Points, in no order, along strands that fork, close into loops and pass close to each other.
Two points are linked if the straight distance between their rows is under 54.2. Some points are linked to none.
fubiz: [ -2 -14  12  17   0   1  15  -3 -16   0   4  13   6 -11   4  -6   2  10
  -3  10  -8  -1 -15  -1  -1  11   9   2 -20  -1 -11  13  -3   4 -14  13
  -8   8]
zegu: [-11 -15  -6  -1  -3  -9  -1   4  -6  -7   7   0  -5   2  -4  -1  18  -7
   5  14 -19  -6 -11  20   2  11   8  14  -6   0   1  14   0  16  17   7
 -17   0]
gepib: [-17  -2 -16  -5  -6  -7  -8  -4   9  17  17   2 -12  24  -8  -8  17  -2
  19   6   3 -23  -9  17  13 -12  10  -3  -9  -8   7   8 -11 -17  17  -4
  -8  -5]
gupi: [ 10   3  13  16   4  -1   2   4  -6   2   2  -4   1 -12   2   6 -13   4
 -10  -3   2   0   5 -31   5  -6 -13 -10   4  11 -28  -6  22  -3 -32   0
   5   6]
dudud: [ 21  -4   0  10 -17  -6  -5   1 -16  -4   0   8   7   4  -9  16   2 -17
 -19 -15   2 -11  -5  -7  -3   3  13   3   9   7 -21  -4  33  -3   2  -5
  20  -9]
Zaze: [ -8 -17   7  12  -6   6  -6   3   1   2  -1 -14   0 -18   2  12  10  -9
 -18   5 -15  17   5  12   0  -6  -1  -4   9  24  16   1 -11   7   4   0
  -8  16]
giva: [ 11   3  -9 -14  -2  -1 -10   3  -3   9  -3 -15  -7  33  -7   6  12 -10
  14 -14   9 -20 -12   7  16   5  12  -4   7 -25   6   9  -8  -8  22  -3
 -11 -17]
devu: [-16  20  -4  -7  25  -9   3   1  19   3  11  13   4  -8  23 -22  -4  19
  15  -4  13  -2 -11  -2 -13 -13   8  -8 -10   1  15   2  -6   5   0  -4
   5   1]
zeze: [ -1  -7 -22  -9 -17  10   0  -4  -7   6  -4  13   7  11  -9  -3 -12   6
 -11   9   2 -18   6  18  -4   0   4  13  -4  -2 -10 -15 -19 -22  -6  12
  -5  -5]
dadaz: [  2   4  14   4   6   4  -4  -3   1   4  12  -4  -1 -15  -4   6  -7  -5
  -2  -1   3   8  11 -35   0  -1 -20 -14  13  15 -10 -17  12   5 -24  -2
   2  -7]
gopav: [-26  -9  -5   2   5  10   6   7  -1  -8  13   6   3  -6 -10   3  -6   5
 -17   0   1   2   2   5  -2   0  -5   0  12  13  20 -17 -15   8 -16  25
  -6   7]
kuf: [ -1  -2 -24 -14 -31   7  -1  -3  -9  -1  -1   8   0   4  -4   4  -8   9
   1   2  -8 -12  -1  23   3  -8   8   8  -8  -6   2  -4 -10 -28  11  10
 -13  -1]
Sako: [ -3  -7 -16  -5  -1 -10 -19   4  -4  -6  -2 -13   2  12  -5  -3  14 -12
  -1  12 -22 -14  -8  12   8  16  15  32   6  -3 -10  12  -5   6  20  13
 -16 -10]
giduz: [ 16   4 -17  -3  -3  -6 -12   8   2  -3  -4 -15  -5  28  -3  -6   7  -8
   5   6  -1 -12 -11  -4  11  24  15  29   7 -16 -13  17  -4  -2  18   8
 -11 -15]
nalu: [-18   6  -4   0   0 -11  13  -5  -4  -6   8  14  -5   5  -9 -10  -2  10
   4  18  -3  -5  -6  14  -6  19  16  15 -10   0  11   6 -17  -2  -6  -4
   0   6]
maz: [  1   3  18  -2  19   0  -1   3   0 -25  -2 -12   0 -19   2   0 -12   6
   8  -7   4   2   9 -25  10   3 -11 -23   6  24 -10 -16  16  24 -31  13
  -5  18]
mak: [-10   6   5 -10 -11 -10   7 -18  -6 -13   2   3 -12  -2  -4   8  14  -2
  11  -5  -7  19 -10   2 -10  15  13  -3   5   3  26   1   2   9  -5 -10
   6  11]
kupa: [  7   2   7  -1   2  14   0   3   4   6   4   1   3  -7 -13  17 -10 -21
  -2   1  13   4  21 -19 -10  -1 -24 -23  15  10  -8 -26  12  -3 -14  -8
  11 -12]
Fem: [ -2  -7   8  22  15  -5  18  -2  -5  10   6   3  -8  -4  11 -12   0  10
   7   6  -1  -3 -13   3   4  14  11  -2 -21 -13 -13  27   2   7 -13   2
  -8   7]
radem: [ -9  -7   7   2  -7   2   6  -1   3   8 -17 -10  13  -1  -2  -5   7  -4
   3  -3 -14   4  14  -5  14   7 -22  -1  -3  35 -23  -6   8   2   0   8
  -7  21]
bofi: [  5 -12 -20 -11 -20  -2  -2  13   3   2  12  -2   0 -11  -1   1  12   1
  11   7   2   7 -10   7  -1 -12 -14  -6  -2  -3  12   8 -12 -10  23   5
  -3   1]
linis: [ 19   8 -13  -6   4  -3  -9   6   3   5  -5 -10  -7  34  -9  -1   4  -8
   9   0  13 -29 -11   4  15  12  23  11   9 -25  -7  15  -4  -6  16  -1
   2 -21]
gok: [ 41  -5  -5   5 -17   2  -2  15 -11 -16 -13  -2   6  18   2   2   9  -9
  -4 -18  -5 -11  -9 -14   7   0   5  22   6  -5 -10   9  22   2  17  -3
  -1  -2]
dap: [ -4   5  25  -6  24   2  -4 -18   6   7   1   1   5  -7  14  -7  10   7
  -3  -6  13  13  14 -16 -17 -16  -1  -8  -6  -8   3  -8   3  -2 -12  -5
  -4 -17]
kariv: [ -3  19 -12   3  -5   0   9  -3   1  12  15  22  -4  12   2   2  -6   9
   0   2  14 -12   1  10 -13  -8  10   5  -7 -14   3   0 -10 -19  -6 -19
   8 -14]
podel: [ -2   2  20  11  10  -4   3   9  -4 -15  -5   0   1  -5   3  -5 -13  11
  -1  -4  -6   5   2 -28  12   8  -8  -7  -3  18 -12  -5   8  11 -30   7
   0  22]
Pigip: [ 20  -9  -2   6  11 -17   7   2  -8  12  -2  -7  -4  11  -9  -8  -1   2
   0   2 -13  -7  -7   5  -8   1 -14  18  -1 -25 -21  19  11   0 -10 -12
   6  -2]
zozir: [ -1   5 -10  -5 -15 -11  10 -10  -3 -15   9   5 -14  -8  -3   4  16   5
  12   2   6  18 -17   3 -19   7   0   1  -3  -3  19  11   2   5   3   2
   6  -3]
dumib: [ -3  17 -10   0   1   1   0  -4  -1  17   7  11  -8  22   5  -3  -7   5
   1  -8   3 -11  -6  10   1   4   9   8  -8 -16   4   0 -15 -12  -2  -4
   3 -13]
zir: [ -2 -13  27   5   7   5  -2  -9 -10   7  -5 -13  -7   5  -6  -1  -5  -1
  10  -5 -16   3  15  -8   4   4 -19  -6   4   3 -10  -6   5   0 -27  -9
  -4   3]
mosu: [ -2   4  25 -12   8  -6  -1 -18   2  -9   6  -9  -7 -23   8   0   4   5
   2   1  21  14  17 -18  -4   8   1 -11  18  18   2 -29   2  22 -27  13
  -8  -1]
zul: [ -1  -1  -2   3  -3  -1   4  -2 -13  -9 -12  11  17  -6   6  -4 -16  -9
  -9  -4 -16   0  -9 -14  -8  10  -6   2  -5  15 -10 -10  15   3  -5   1
  14  17]
Soz: [ -8   1  -2 -15  -1   6   8  10  -5   2   2  13  -1  -5   5   0  -9  14
 -15  10  21   3  10  -7 -16   5 -11  -2   1   3  -4 -22  -5 -11 -20  10
  -8  -8]
vema: [ -5 -10  -3  14   1  -3  -4  20   1 -22  -1 -11  -5   6   3  -6  13   4
  -3  -4 -16  13 -12  -7   9   7  -2   9 -14 -11   0  18 -10  16  22   1
 -14  20]
femez: [-11  -6  -2  -4  -4 -20   6 -14 -11  -6   6   5  -5   3 -16  -8  10   0
   9  20 -16  -8  -6  20  -2  22  15  23  -2  -4  -3  10  -6   6  -7   2
  -5  -1]
nir: [ 11   0   6   9  15 -13  18   3  -3   9   0   0  -3  17 -13   1  16  -3
   5  -4  18  -4 -15  -2  -1 -14 -11  -7  -5 -29  -6  24   9   6   5  -9
  10  -4]
zuv: [  1  18   0  23  30  11   4   1   8   0   7  13  -6  11  22  -8 -11   8
 -14  -8  15  -3   5 -11  -7 -13  -3   2 -16 -10   5  -4  -4  -6 -11  -4
   4 -12]
sanu: [ 11 -24  -3   5 -11   0   4   5  -1   4  12  -8   4 -13  -5   7  27  -4
   6   3  -6  19 -12   3  -1  -5  -6   2   1  -3   6  16  -8   6  19   4
  -5   3]
Lezuf: [-12 -21  -4  -3  -6  11  -3  -7 -14 -10 -13   7  14   4  -3  -4  -3 -13
 -13   4 -22  -6   0   7   0   0  -5  18   0  17   3 -16  -6  -1   0  14
  -7  13]
Midom: [  8  10  -7  11   7   6   5  17  -5   2   2   8  16  -3  -4  11 -21   3
 -13 -10  17 -15  -1  -5  -1 -18   0 -13  -1 -21  -1  -5  -1  -9  10  -1
  15 -16]
kor: [  9  -8   0  -2 -19  20 -13  -3  -3   8  -5  -5   0  17  -9  15   5 -17
   6  -5 -14  -6   8   7  17   5  -1   3  14   5   7 -12  -5  -5  10  -3
   9  -9]
kam: [  1  11  -3 -17 -12   4  -3  14  -4   8  -1   9   4  -3   2   0 -13  13
  -6   9  21  -3   2  -9  -4  -5  -3  -8  -7  -2  -7 -17 -10 -28  -9   0
   0 -10]
Vel: [ -8 -10  11  11  11  -2  -1  16  -3 -27  -5  -5   6  -9  -1   1  -3   9
  -3   0 -19  13  -9 -14   8  -2   3   4 -12   2   1   9  -6  13   1   8
  -5  27]
duz: [  0   7   8 -16   7   9 -13  -4  14  -8   5 -14  -2 -26  11   5  -4   0
   1   6  23  13   9 -20  -2   6  -3 -10  13  18   2 -31  -3   8 -10  16
  -3 -10]
bedar: [  4   8 -10  -2 -15   3  -3  -3  -8   2  -5   6  15  13 -23  15 -16  -4
 -15  -3  11 -21   8   0 -10  -4   3  -3  15  -4  -8 -17  -5 -17  -4 -13
  24 -12]
nota: [ 10   7   5  16  16   0  16  25  -7   0 -14  11  16  -6 -10   9 -15   4
 -16   1  15 -12   1   1  -1 -16  -1  -6  -5 -16 -11   0   2  -5   1  -7
  16  -9]
rep: [ 23   0  -3   4 -19   8  -8  19  -7 -10  -1   0   1  17   4   4  11  -2
  -3 -17  -6  -5 -13 -18  11  13  16  20   4   4  -1   6   6   3  19   7
  -1  -9]
pofiz: [ 21  -3   0  15   4 -13   6   9  -8  -5  -7  -6 -10  20 -11   8   9  -3
 -13 -15  11  -5 -11  -3   1  -5   1   2  -3 -31 -10  23  15   2  14 -11
  11  -7]
meb: [ -1  13  -2  -3  -7  19  -3  -5  12  13   3   2  -2  -2  -2  11  -7 -14
   7   0  10   8  19  -6   0   9 -20 -28   5  17   3 -21   5 -12  -4  -4
   6  -8]
Vava: [  6 -17   0  10   1  -1   4  -7   1  -5   8  -6   1 -13   5  -4  18   7
  15  -5  -3  14 -16  -1  -4  -3  -9  -4 -10 -11   3  28   2  21   6  14
  -3   3]
tig: [  3   6   1   0  14 -11  15  -1   3  11   0   9   0  12  -2  -3  16  -5
   0 -11  22  -3  -4   2 -11 -24  -6 -10   1 -31   6  10  11  -2  14 -18
  16 -12]
Soru: [-10   7   9   1  24  -2   6  11  12 -18   4   1  11  -9   3  -5 -11  18
   0   1  -1   7 -11  -8  10 -10   7   0  -3  -4  11  10 -10  19  -1   9
   8  18]
mizir: [-25   7  13 -14   2 -14  10 -15  -3   9  -2  -5 -11  -1  -3  -7  -2   5
  -1   6 -12  15  11   4  -3  13   0   0   8   1   5  -4  -2   0 -18  -8
 -13   9]
bopi: [ -3  14   5   6   4  -4  13  -5   2   9  22  25   4  -9   4   1  -3  11
 -10   3  13   1   8   0 -23 -14  -1  -1   2 -12  -1   2   2  -6 -14 -18
   5 -16]
pifiv: [ 33  -6  -2  -8 -23   3  -7   0  -7 -10 -20  -4  18  21   4  -3   8 -23
   0 -18  -3 -22  -4 -13  -1   1   5  19  10  11 -19   3  23  -3  23  -8
   9  -3]
nuti: [ -9 -19  29   4   8   5  -3 -11  -6   9  -4 -18 -11 -10   2   0  -1  -1
   2  -5 -12  13  19  -1  11   2  -9 -17   4  10   1  -3   3   6 -25   1
 -16   9]
zod: [ -8 -13   6  -6 -12   6  -3  -4   8   8 -15 -10  10   6 -10  -5   8  -7
   1  10  -4  -1  21   1   9  10 -21  -3   1  35 -15 -17  -2 -11   0   4
   1   9]
peze: [  6   9  -9   2   3 -17  11   1  -7  -1   6  15   1   8 -13  14  13  -4
  -1 -12  21 -11  -8  15 -18 -21   1  -9  12 -24   9   6   4   0  11 -24
  19 -21]
dov: [-11   8   3   7  -1   6  12   1   4  -1 -14   0  15  -8   2   5  -1  -4
   8  -8 -12  12  12   4   9  12 -20 -20  -7  31 -12  -9   8  12   7   9
  -3  22]
Defo: [ 19 -14  -7  -4 -28   0   4  -8 -15  -5  -5   6  13 -11   5   6  12 -15
  -1  -7  -5   5 -15 -10  -8   5  10   8  -3   3  -4   3  17  -4  11   4
   1   1]
rifeb: [  4  -8  -3  -7  -2  21  -5   8  -1   1  -7  -2  12 -10  10   0 -18   2
 -10  -5  -3   4   7 -14   2  -8 -12  -1  -3  -5  -3 -15   2  -9   7  20
  -3  -4]
sur: [ 14   5 -21  -9 -22  -6   1   1  -4   5   9  14   3  11 -18   7  -3   4
  27  -8   9 -33  -4  22   2 -17   5  -1  -4 -16   5   3 -15 -14   8  -9
   6 -15]
nudib: [ 18  -5   2  16  -3  -3  -5  -3 -13   1  -9   5  -2  16   0   4 -11 -12
 -26 -10  -1 -15   4   6  -6   9  10  15  -1   0 -31   0  18  -8  -4  -9
  19  -1]
lafol: [-11   0   1  -9   4  13 -13   2  23  -9  -7 -17  10 -28   6   5 -14  -8
  -3   4  13  13  16  -4   1   8  -4 -18  15  32   5 -21   0  14  -3  23
   1   9]
pup: [  8  18   9  -9  16   1 -10   1   0   5  20   1  -2 -17   4   9  -8   0
  -5   4  11   6   9 -26 -11 -18  -7  -4  18   5  -2 -21  -1  -3 -18 -15
   0 -17]
silun: [  2  -3  18   3   9 -11  -4  -5  -9  12  -6  -9  -7   4  -1  -4  -9   4
  -1  -9 -17  -1   4  -8  -2   2 -14   5  -2 -15 -16   6  10   1 -23 -13
   0   2]
bop: [ 14 -12   4   7  -7   3  19   3  -9  12 -18   9  17   4  -7  -4  -2  -2
  -7   8  -5 -10  -2   1   8  -5   5  15 -12 -17 -19   9   2 -14   3   6
  -2   2]
Dop: [  2   0 -12  15   3   2   3  22   7   2  10   3 -10  21   6 -16   1  -3
  12   6  -4 -13  -7   1  18  -3 -11   9 -16 -16   0  17  -4   3  21   0
  -4   0]
ruzu: [ 25   3  -7 -17 -27  -2 -13  -3   1  -1  -8  -6   1  16 -21  14   9  -6
  10 -12   4 -19   2   5   2   2  11   8  24   2   7  -2   9   0   8 -12
  23 -22]
roko: [  2  19   0  20  21   9   7   1   1   7  -3   9 -12  25   9  -4  -6   1
 -14  -3   3  -5  -4  -5   2   4   4   9 -13 -14   2   1  -8 -10  -1  -9
   4  -9]
rad: [ -6   5 -13  15 -20   6 -18  -1  16  -9   1   2  -4 -22   4   7   1 -20
   8   8   1  30   6  19   1  10  15 -12  16  18  25   4   1   3   9  -1
   8  26]
fuvi: [-19  -4  20  -5  18   5  -3 -16  21   7  -3 -14  -2 -17   6  -3   9  10
 -10   5   8  22  18  11   0 -11   5  -8   4  10  17  -4  -8   9  -5  12
 -20  -7]
bage: [-11  -1  24  -8  15  -6  -8  13  -2  -9   5  -8  -5 -15   4  -1   0  12
  -2   8  -4   7   4 -11   3  -6  -5   1   4  15  14 -11 -12   9  -7   9
  -7   2]
vaze: [ 23  -1  -8  -8 -30  -3   4  -6 -13  -5  -2  11   7  -4  -4  12   6  -9
  -7  -2   1  -3 -10  -1  -9   6  10  15   6   1  -2   0  17  -9   5  -5
  12 -13]
pekep: [-10   6  23  -1  25  -3   5 -13   3  13  -1  -2   1   4   9 -14  17   6
   0   0   2  14   5 -14  -5  -9   2  -7 -12 -12   6   5   4  -7  -5  -8
  -9  -6]
selam: [-18  10   4 -11  -4  10  -4 -14  14  12  -5  -1  -7  -7   9   5  -7  -3
   2   1   6  23  19   0  -1   5 -12 -19  10  19  13 -20  -1  -6  -8  -8
   1   2]
bekiz: [  5   1  10  13   0   0   0 -12  -3   1   7   0  -4  -7   5   5   4   5
  -3 -14  -7  14 -13 -12  -3   1  -6   3  -4 -15   4  16   5  13   0   4
   9  -1]
madu: [ -6 -12  -4  -5  -4  17  -2   3  -8  -8 -13   7  18  -6   9  -3 -14 -10
  -7  -5  -7   2   0 -12  -5   5 -18   3   0  15  -3 -22   6   1  -2  17
  -6  13]
rimu: [-11  -2  -8   7  -6   8 -15  -8  18   1   8  -6 -13 -24   5  10   3   2
  -2  10   6  17   7  30   0 -23   8 -13   0   7  29   7 -16 -17   8   2
 -10  -3]
Feme: [ 25   0 -14 -21 -15 -16  -9 -10   2   4 -10  -4  -9  18 -19   0  16  -5
   2   5   3 -10  -6   6  -3  16   9  24  20  -9 -15  18  14   7  -4   2
   3 -20]
deta: [ -3   0  -8   8 -15  11 -22 -11  16  -5   4  -2  -7 -26   3   9  -3 -12
   4  10   0  28   7  14   2   0  12 -10  13   9  29  -1  -8  -7   2   7
   5   6]
kuv: [-22   2 -23  -2 -13  -2  -3   5  -5   2   5   6  -4   0  -3   3  -2  11
  -1   1  -8 -12 -14  22   8  -3  11   2 -12   6  11  -2 -18  -8   9  11
 -14   7]
Zekar: [ 10 -12  -8   7 -17  30 -20   6  -7  -3  -9  -8   6  14   5  11  -3 -17
  -3 -12 -14  -9  12   1  19   0  -4   2   6  11   1 -17  -3  -6  19  12
 -10   2]
gelu: [ -3  -5  13  -4  -4   8   0  -7  -4   6  11   5   5  -4  -6  10  -6   0
   0   7  -6   7   9  -3  -7  -5 -14   2   4  -4   9 -14  -9 -13 -11  -6
   5 -11]
vivu: [  1  -3 -19   2 -18   8 -15   8  11  -5  -5  -5  -9  -9   8  13  10 -16
   3  -8  -3  17  -7  25   5   9  20  -6  19  16  23   4 -10  17  19  -1
   0  25]
kuluk: [ 19 -15  -5   5   1 -10  12   3  -5   8  -9   0   7   7 -10  -7   3  -6
   2   5 -10  -8  -9   4   6   0  -2  25  -7 -24 -21  22   8  -3   3   0
   0   3]
duti: [ -3   6  -4  -4   4  -8   6   1 -12 -11  -2  10  14 -21   5   1 -22   0
 -14  -6 -10   8  -9  -9 -21   4   2  -7   6  10  -5  -6  15  13 -12  -1
  16  17]
susat: [ -9  -3  -7  -2   1  11 -18   1   1  10  -6 -16  -5  24  -8  -2 -11   0
  -5   3 -15 -11   9   2  18   6  -5  12   3  -8  -8  -5 -16 -12   9  10
  -6   0]
dul: [ 27   2 -16 -20 -17 -15  -4  -5  -3  -2 -15  -5  -5  23 -21   6   9  -4
  -3  -6  10 -18  -6  13  -5   6   3  15  30 -11  -7   9  11   5   6 -11
  17 -19]
Bodas: [ 13   0  -8  -2  -3  21  -7  14  -2   4  -1  -4  16 -10   0   9 -25   6
  -4 -13  10  -9   0 -10   8 -19  -3 -16   2 -18   3  -5  -8 -12  11  10
   0 -13]
Zuzi: [ 17  -4  -2 -14 -19  11 -16   1  -1   6 -11 -15   0  25 -11  13   3 -11
  14 -11   0 -18   2   5  15   8  10   0  15  -5   4  -2  -2  -6  20 -10
  10 -10]
rilun: [  3  -3 -14 -14  -8  -5  -3  13   8  13  12   0  -1  -1   5  -7   2  11
  20  -2  17  -4 -16   0   6 -15 -11 -17  -9  -9   9   7 -11 -13  17  -1
  -4  -5]
romir: [ 11 -18   1   1 -11  -3   7  -5 -20  -6  -2   9  10 -15   6  -1   6   0
   4   1 -11   1 -24  -2  -9  10  11  11 -12   1 -10  10   5  -1  -3   6
  -3   8]
zepu: [ -6   9  -9  -4  -9   2  -1   5  -3  -8  -9  -6  -1  13   3   2  -2  -5
   3 -17 -21   3 -11   2  12  14   3   9  10  -1   9   1   1  22  15   0
   7  23]
Tagu: [ -3   0   4 -10   5  -9   1  -8  -4 -18   4   0  14 -31  -2   6 -18   1
   4   2  -9  14  -9  -7 -21   8   5 -15   5   7   6  -1   8  14 -10  -3
  14  15]
Tosi: [  9   9  -4  10  -7  -1   4   3  -9   3  -4   2  -7   4   6  -1  -4   1
 -10 -12 -14   9 -11  -5   0   9  -4  16  -2 -14   3   9   6  12   6   1
   7   6]
fura: [ 12   9 -18   0 -11 -11   8  11  -7  -4   8  16   5   7 -16  14  -2   0
   7  -9  17 -26  -8  18 -12 -21   4  -2   8 -18   6   1  -2  -7  11 -14
  18 -19]
Zogo: [-30   2   9  -9   6  -6   1 -16   7  10  -5 -15  -9  -9   3   0   4   2
 -11   8 -10  24  12  12   5   7   7  -8   6   3  14   2  -2   6  -3   2
 -19   6]
Fizu: [-11  14  -9  -9  -4   6  -8   2  -1 -23  10   0 -18 -24  -6   8 -14   6
  19   7  -3  15  13  -4 -13  -6   2 -10   7  14  19 -15 -14 -22 -12  -4
  -8   5]
kapub: [ -8  21   0 -20   5   0 -13   3   7   9   7   2  -4  -6  15  -2 -12  13
   0  -8  19   4  -8 -15  -5  -8  -1 -13  -5  -2   5 -11  -9 -18  -4  -4
   2 -11]
Pir: [ -8   1   3  -1   7  11   2  -3  17  -9 -10  -7  18 -27   2   6  -6  -8
   8   6   2  15  15   1   4  11 -11 -29   4  35  -4 -10  14  18  -4  16
   2  18]
gune: [-14   1  13 -13   3  -5   8 -17  -5 -16   1   1   3  -8  -8   7  -5   0
   9   1  -8  16  -4   2 -10  14  12 -17   4   2  17   1   7  14  -7  -9
  10  23]
seran: [-28   2 -11  -5  -6  -7   6   3  -2  -5  15   9  -6 -10  -4  -2   1  15
   0  14  -6  -1  -6  16  -3  -6   6   2  -4   7  18   1 -16  -4   7   6
  -6   8]
rokos: [-10   1 -14 -12 -18   2  -5   5  -2  -3  -7  -6  -3   1  -1  11   4  -6
  -2  -9 -17   7  -9  16  13  10  14   7  13  12  15  -6  -6  15  15   5
  -2  18]
fudir: [-11 -19  -9  -3 -16  -4 -19 -19   0   7 -12 -20   6   3 -17  -3  10  -9
 -16  23 -16  -8  14   8   1   9   9  18   9  12 -15   2  -7  -4   6   3
  -4   9]
midu: [-25   2 -14  -6  15  -1 -10 -14   4  19   9  -3  -9  12   6 -13  21  -2
  14   5  -8  -5  -5  16   2 -17  12  -5 -11  -2  18   1 -10 -15  11  -2
 -16  -3]
pafo: [-21  16  10 -18   1  -2   6  -5   8  12 -12  -4  -7  -1   5  -5  -7   2
   4   4  -5  10  18   3   3  17 -14 -10  10  18  -4 -17   3   8 -13  -5
  -2   8]
fufa: [ -5   7  29 -15  16  -6   5  -2  -2 -11   2 -11  -9  -4   5  -1   0   7
   4  -4  12   3  17 -16  10   7  -7 -14  12  24   1 -28   4  27 -27   7
  -4  13]
Seri: [ 11  -3  15   3  15   7  16  14  -2   9 -10   9   7  -6  -3  -1 -12  11
  -9  10   4  -9   8   0   1  -7  -4   3 -12 -21 -21   5   6  -5 -11   4
  -3  -6]
Muli: [ -8   1   8  -6  19 -26  14 -16   0  -1  11   3  -4  -8   7 -17   6  10
   4  -4   6  11 -15   4 -25   0  -5  -8  -2  -7  14  19   4  16 -12 -13
   3   1]
medap: [ 11  13  14  25  34  10  15  14  12  -5   8  10 -13  -5  21  -6 -13  10
  -8   8  22   0  13  -9  -7  -8  -4  -2 -22   5 -13   0  -1   8 -16  -4
  -1 -12]
duzi: [-18   5   5  -7  10   1 -11  -8  22  10   7  -6  -5 -21  11  -4   3  13
   5   4   5  13  11  19   0 -20   1  -7  -2   5  22  -3 -15  -3   5   4
 -10 -12]
bafi: [ -6 -27  11  -7 -17  -2  -6 -14   1   8 -12 -18   6   3 -21  -8   8  -4
  -8  23  -7   0  19   0   4  10  -9   2   3  19 -17  -6  -4 -15 -13   4
  -5  11]
Pog: [ -4  -3  -8   0   4 -16  19  -4   2  -5  16  15  -6   3   6 -17  11   3
  10   8  12   2 -21   3 -21   8  -8  -7 -12  -5  10  17   2  15   5  -1
   4   3]
das: [ -7 -11  -9  -2  -1   8   1  -2  -6   4  -2  14  14   1  -3 -13 -10   5
  -9  12  -9 -13   2  12  -4   0  -4  26  -4   7  -1 -11 -17 -12  -4  16
  -7   1]
vufig: [ -7  14  25  -5  33  -7   3  -3   7  -7  -1  -4 -10  -8  19 -15  -3  21
  -3   9  12   2  11  -2   8  -1   4   6  -9  -9 -11  -4   3  25 -20  16
 -22  -4]
basu: [ -2  10  16  -1  19  -9   0  -8  10   1  20  11   5 -15  13   0   3  10
  -7  -2  22   4   9  -4 -26 -25   1  -8  -1  -8  -9   5   7  -1  -8 -25
   5 -24]
mege: [  0   6  -7  24  14   2   8  10  22  -1   7   5 -16  11  15 -20  -1   2
   9   8   3  -2   0  -3  11  -3  -7   2 -24 -18  -1  24  11  12  13  -5
  -2   3]
lelo: [ -9  14  -6 -17   5 -11  -3   1  11   5  16   8  -5  -5  17 -12   1  18
  16   0  18   0 -12  -3  -6 -13  -3 -10 -12  -2  13   2  -9 -14  -2  -7
   1  -8]
pezap: [ 25 -11   0   1 -26  10  -4   0  -1  -7 -18  -5  14   9   8   2  20 -27
  14 -13 -18  -2   4  -6  10  10  -1  10   2  18 -16   1  12   3  27  -2
   0   8]
Lipel: [  2 -15  -1  16 -19  18  -9   5  -4 -10 -15 -12   5   8   4   8  11 -19
  -4  -8 -27   9   9  -1  15   7  -4   3  -4  17 -13  -5   4   8  20   3
 -13  17]
Zemo: [ -8  -1 -14  10   6  -2 -11  10   8   8  14  -6 -11  28  -1 -10   8  -4
  16   0  -8 -22 -10   8  19  -9   1   9  -9 -10   2  15 -14  -5  23   4
  -7  -9]
sapel: [ 10  -2   4  30  24  -1  13   2  -2   3  -6  -7 -15   5   3  -8 -12   6
   0  13  -5  -3  -1   2   8   9   6   5 -27  -9 -19  22   0 -10 -22 -13
 -10   3]
godu: [ 12   4  13  28  31   3  16   8   9  -1   1   4 -19  -1  10  -3 -11  11
  -5  10  14   0  12   0   1  -8  -2  -7 -31  -6 -18  15   8  -4 -24 -14
  -4  -9]
Daza: [-20  11  -1   6  23   2   5  13  15  -4   9  13   0  -1  15 -17 -13  16
   8   4   4  -6 -11   1   8  -8   5  -6 -12   2  14   7 -13  12   7   9
   4  12]
Nakez: [-22   1   2  -4  18  -3   6 -12   8  20   9   0   1   7   5 -20  29  -2
   9  11  -3   4   3   3  -2 -16   5  -3  -7 -11  15   4   3  -9  10  -8
 -12  -4]
Rup: [ 21   1   3  18   1 -11   0  14 -10  -2 -13  -6  -2  19 -15   6  -7  -6
 -23 -15   6 -13   0   1   3  -3   4   9   4 -19 -15   7  14  -6   9 -17
  21   2]

A fork is a point with three links, a tip a point with one. Leave the first point through the second and follow the links. Name the first fork or tip that comes.
rad; deta -> dadaz
nalu; femez -> Zuzi
kariv; bopi -> mege
nuti; zir -> madu
duz; lafol -> fudir
rokos; zepu -> lelo
dumib; roko -> sur
nota; Seri -> nuti
duti; Tagu -> Muli

A piece is two or more points that can be reached from each other along the links. Count, over all rows, the pieces, the separate loops (a circle has one, a figure eight two, a Y none), the forks (points with three links) and the tips (points with one).
pieces -> 3
loops -> 0
forks -> 4
tips -> 10
